The views of a scene show one set of named points, each view turned or mirrored, and shifted as a whole, with a little noise and some points left out.

Scene 1
View 1
dule:   2 -11 -20 -27 -14 -27  34  -6 -24  16 -24 -64   3 -17  -5  28  -8   0  36  -2
kime:  -8 -24   3 -21  -5 -26  13 -18   8 -15 -12 -34  10  -7 -13   7   2 -21  27   0
Rosip:  15 -31  24  -4 -11 -28 -11  -6  11 -24   1  -2 -16  -8 -11   1  30 -22  17   6
dugev: -14 -21   9 -33  -9  -9  27 -12 -14  -8 -26 -26  20 -16 -10  -3 -10 -11  12  -8
feru: -24  -1  31 -35  -2  -8  29 -20   0 -28 -26  -8   8 -21 -27 -30 -11 -20   3 -35
Gik:  -7 -12   6 -31  -1  -6   9 -26  17 -30 -30 -27  -1 -28 -18  -3  10 -23   4   0
kogod:  23  -7  -7 -17 -23 -29  22   8 -31  17 -17 -45 -26 -28  -6  21  10   8  28  -9
sevu:  -3 -36  -9 -33 -19   0  17  -8 -22   6 -33 -37  21 -19   7  24   1  -2  14  23
kadet: -14   6  11 -33   4 -16  24 -28  16 -31 -32 -32  -6 -27 -28 -14  -2 -23  10 -25
lonut: -24 -18  19 -24   7 -27  14 -29  22 -34 -11 -22  17   0 -24 -12  -5 -34  22 -13
muba: -18 -13  18 -22  -8 -31  36  -5 -21  -1  -7 -29  17   2 -18  -9 -23 -10  32 -32
Kibi:  -2 -43   4  -8 -10 -33   2 -10   3 -12   3 -29  18  10  -5  17   6 -20  37  14
vikan: -47  -8  35 -38  17 -16  25 -44  34 -54 -18 -11  33   1 -39 -37 -21 -45  11 -35
Fakat: -11  -1   2 -36  -3 -11  25 -22   8 -21 -34 -36   0 -29 -20  -2  -2 -18   9 -13
vob:  21 -31   2 -32 -34  13  14  12 -46  15 -36 -15  -3 -41  13  18  15  17  -5  20
Loza: -42 -23  42 -27   9 -25  25 -25  15 -38   0  -2  38  17 -32 -36 -26 -32  24 -35
sopak: -25 -17  37 -20   7 -28   8 -30  31 -46  -2  -5  15   7 -31 -27   0 -39  18 -23
View 2
sopak: -10  33 -43   3 -21  12 -14  22  -8 -18   4  15  -1 -14   3  11   9  12  12 -31
Rosip:   4  27 -31 -25 -30  34 -23  15  29  -8  31  -9  27  -7  -5 -17   4 -12 -10   6
Gik:   2  -5 -43 -19  -1  15   2  31   4   0  -2 -12  32 -18  15   0   0  -8   0  -5
vikan: -14  22 -48  18  -5  -4  -2  34 -33 -15 -21  21  -7 -23  13  26  11  17  20 -48
lonut:   1  11 -39 -12 -11  11  -1  27 -11  -5  -7   8  16   1   8  18   6   2   8 -15
feru:   0  18 -17  11   2  16   0  49  -6  -7 -23   4  19 -36  15  -4   8   5   7 -25
kime:  15   9 -22 -28 -16  24  -1  27   5  -2  -4   3  30  13   6  12   3  -4   3   5
kogod:  36   6  14 -41  -7  56   2  42  35  -6 -21 -10  55   4  20 -25  -5 -11  -6  41
vob:  30  -9  27 -30   2  34  -2  62  28  36   7 -37  76 -16  -2 -21   8 -28 -30  28
Fakat:  11  -6 -26 -15   4  21  10  39   0  -1 -22  -4  33 -15  24   1  -2  -4   7  -2
Loza:  -5  41 -18  16 -21   6 -11  39 -25 -13 -13  27  -4  -7  -4  25  18  18  13 -40
dugev:  17   6  -1 -13  -3  21   1  50  -3  10 -18  -2  38  -5   8   9   8  -2  -3  -2
dule:  40  -6  12 -44  -3  41  13  46   8   3 -37  -1  52  29  19   7  -2  -5   0  36
sevu:  28 -11   5 -36  -4  21   6  50   2  31  -2 -17  58  18  -2  14  11 -17 -17  21
kadet:   3   3 -36  -7   4  21   6  36  -1 -14 -24   0  23 -24  29  -4  -3   2  12 -10
View 3
feru:  34  -6 -10  34 -10 -32   9  39 -16 -24   7  24  -2   2  35  16  -4  -5 -19  31
dugev:  22   7   9  11 -17  -8  -3  42 -10 -15   1  24  24   6  24  17  13  -1 -34  10
Fakat:  24  10  21  33 -17 -18 -10  44 -13  -6  -1  34  11   4  30   9  10  -3  -8  13
Loza:  15   1 -19  17  12 -32  41  67 -26 -41  -7  21   2  28  42  38 -22 -12 -28  41
Rosip:  -6  20  28   1  14 -22   2  18   9 -31  22  13  22  17  32   8  24 -56  21   5
kogod:  15  29  30  12 -19  -2 -56  26   7 -15  24  27  19   3  18  21  34 -33 -29 -35
dule:  14  32  36  11 -24   7 -43  55  -4  -2   0  37  27  14  15  30  26  -7 -42 -29
kime:   3  19  27   6  -1 -10   1  52  -8 -17  -2  26  24  20  27  23  14 -19 -12   4
lonut:   9  12  17  20   2 -20  20  60 -16 -17 -10  28  14  21  38  20   0 -11  -1  25
muba:  21  15  -3  12  -6 -14 -10  59 -13 -32   9  25   9  22  28  42   2 -16 -53  -3
sevu:   9  15  32 -14 -23  11 -15  37  -2  -4  -2  26  51   7  13   7  35   5 -36  -6
vob:  21   2  20 -13 -33   8 -36  -4  15  -9  25  17  49 -14   9 -11  50  -6 -42 -11
kadet:  25   9  15  45  -8 -29  -5  47 -14  -9   0  31  -4   5  34  12   2  -9   2  19
sopak:   8   5  -1  20  17 -35  37  54 -16 -38  -1  18   0  25  44  25 -11 -27   4  40
Kibi:  -5  26  26 -10   3  -4   0  48   0 -25   2  20  31  27  25  28  19 -28 -20  -7
Gik:  14   8  27  23  -9 -19   3  38  -8  -8  -1  28  18   4  30   1  16  -9  11  21
View 4
kogod:  10  21 -52  -5  12  23  17  51 -21  32   7 -31 -31 -14   1  10   5 -13 -28 -47
Loza: -24 -19  16 -17 -35  23 -24 -43  32  -1   7  -8 -35 -21  22  37  -9  -6  10  -1
sopak: -24 -20   7  -8 -16  16 -22 -35  17  -8   7  10 -51 -15   3  35  10  10   0  -3
muba:  -7   3 -17 -15 -22  30  -8   3  11  25   9 -32 -25 -24  23  26 -14 -19  -2 -27
feru: -18  -9  -3   6 -16  27  15 -20  35   1   8 -24 -37 -16 -10  23  -3 -10 -15   0
dule:   8  17 -40   5 -17   9  21  40 -36  38  18 -44 -25 -24  27  13 -10 -11 -12 -38
Gik:  -6  -7  -5  17  -6  -1  22   0  -9  -1  11  -9 -47  -8  -6  18  11  10 -19  -4
sevu:  29  10  -3   2 -20 -14  24  37 -31  17   5 -33 -22   7  22   6  -9 -16 -21 -25
kime:   0  -1 -13  -1 -13   0  -2   8 -20  14  11 -12 -41 -13  17  23   3   4  -7 -21
vikan: -36 -27  18   8 -37  15  -2 -57  31 -10  15 -11 -46 -27   7  36  -4   7   8  17
Rosip:   7  -2 -13 -16  14   7 -21  17 -13  -1  -5  20 -52   7  -9  21  26   7 -25 -27
lonut: -14 -14   2   5 -23   2   0 -17  -7   4  14  -8 -46 -18  12  27   4   9  -1  -4
kadet: -24  -6 -17  19 -11  16  23 -13   7   6  16 -19 -49 -25 -10  21   7   7 -13  -5
Kibi:  10   0  -9 -18 -15  -7 -25  17 -32  16   4   0 -37  -5  30  24   5   4  -4 -31
dugev:   5   1  -2   0 -21   8  15   8   1  13   6 -31 -27  -8  11  15 -10 -14 -13 -14
View 5
Kibi: -30  18  23 -10  -8  -6   1   2 -16 -31  15  16 -10   6 -53 -10  37   4   0  14
Fakat: -11   5  -1  15   3  11 -23  -3  15 -23  40   8   2  -7   1  -4  24  21 -19  16
muba: -10   2   7  21 -16  16 -22  -9  13 -25  13  12 -19  32 -40  -2  34  16 -20  10
kogod: -23  -4  -2 -13  -4   8  11  12  40 -10  -7 -30 -18   8 -27  21  28  13 -17  15
feru:  -8   0  12  33  -3   1 -56 -14   9 -18  27  26  13  11   8 -10  24  31 -26   3
vikan:  -9  16  17  51  -3  -7 -67 -21 -26 -34  65  61  15  14  12 -21  38  19 -22  10
lonut: -18  16  15  18  -1  -4 -28  -7 -14 -32  50  32   5  -1 -12 -12  35  11 -10  15
vob: -14 -11  11 -28  -4  30  -7   3  39 -11 -27 -32  -1 -27 -39 -20  -8  40 -13   1
kime: -21  14  13   2  -4   1  -9   0  -3 -29  31  16  -4   1 -29  -8  33   9  -8  17
sopak: -26  17  32  27  -3 -29 -48  -8 -27 -30  38  50  19  12   1 -11  42  13 -13   8
dule: -10   2 -12   0 -11  32  15   3  32 -21  23 -18 -30  11 -47   8  32   9 -14  24
Gik: -18  10   9   3   7  -1 -20  -1   5 -23  41  14  14 -24   3 -12  23  19 -12  13
sevu: -11   5   5 -13  -8  35   1  -2  15 -27  16  -9 -12 -19 -55 -21   9  25  -6  13
Rosip: -43  14  34 -21   4 -35  -9  11  -9 -17  -2  11  17  -7 -17  -3  30  12  -3   5
Loza: -14  13  29  45 -13  -9 -62 -21 -25 -34  37  57   6  35 -18 -20  40  19 -18   3
kadet: -13   6   2  23   5  -4 -32  -3  13 -19  45  17  10  -3  18   2  31  19 -24  15
View 6
muba:  10   5  10  -9   5  29  -7  12  -9   2 -27 -12 -20 -12 -15 -22  14  -4   4   1
vikan:  -5  41  15  27 -27  43  18  -7  -9 -30 -21 -29  -7 -28  23 -40  43 -27  58 -31
Kibi:   9  10  26 -30   3  10   8  -9   7  18  27  -6 -30  -3 -14  -4  23  19  15 -22
sevu:  12   7  18 -16  -1 -19   4  -4  40  39  20 -21 -23  21  -7   5  10 -22 -15  23
kadet:  -3  31  17  23  17  20   4 -20   0  -7   7 -26  11 -15   5 -16  28 -37  47  -5
vob:  -8 -10  17   6  16 -16   9   1  31  43  19 -15 -28  28   8  21 -25 -10 -18  53
Rosip: -19   8  28   3  28  15  18 -21  -4  11  41  -1 -22  -6   5   7   1  29  38  -7
Loza:  -5  26  15   9 -26  47  17   4 -14 -23 -29 -18 -27 -25  13 -39  32   3  40 -31
dugev:   3  12  14   4  -4  12   5   1  13  12  -6 -22 -20   2   2 -11  13 -20   8  11
kime:   6  16  21 -10   9  10   2 -11   7   9  16 -13 -16  -7 -11  -9  24  -5  22 -13
sopak: -13  27  23  16  -4  41  19 -11 -14 -21   2 -15 -16 -25  14 -25  30   5  56 -31
Fakat:   3  21  15  14  12  10   1 -11  10   7   4 -23   4  -5   1 -11  19 -37  27   8
kogod:   8 -11  14 -12  52   0 -17  -5   3  31  12  -7  -5   6 -29   9  -8  -8  -7  29
feru: -12  20   9  31   0  32  10  -1  -3 -10 -22 -25  -6 -11  19 -22  10 -26  33   7
lonut:   1  28  20   4  -7  19  11 -12   5  -5   9 -20 -11 -14   2 -17  35 -16  39 -21
Gik:  -3  25  20  15   9   7  10 -20  15   6  22 -23  -3  -4   9  -5  19 -26  37   0

Which points are out of place in each view (at most two, in the order of its rows)? Write - if all are in place.
view 1: lonut
view 2: -
view 3: Rosip, Kibi
view 4: -
view 5: muba
view 6: sevu, kadet
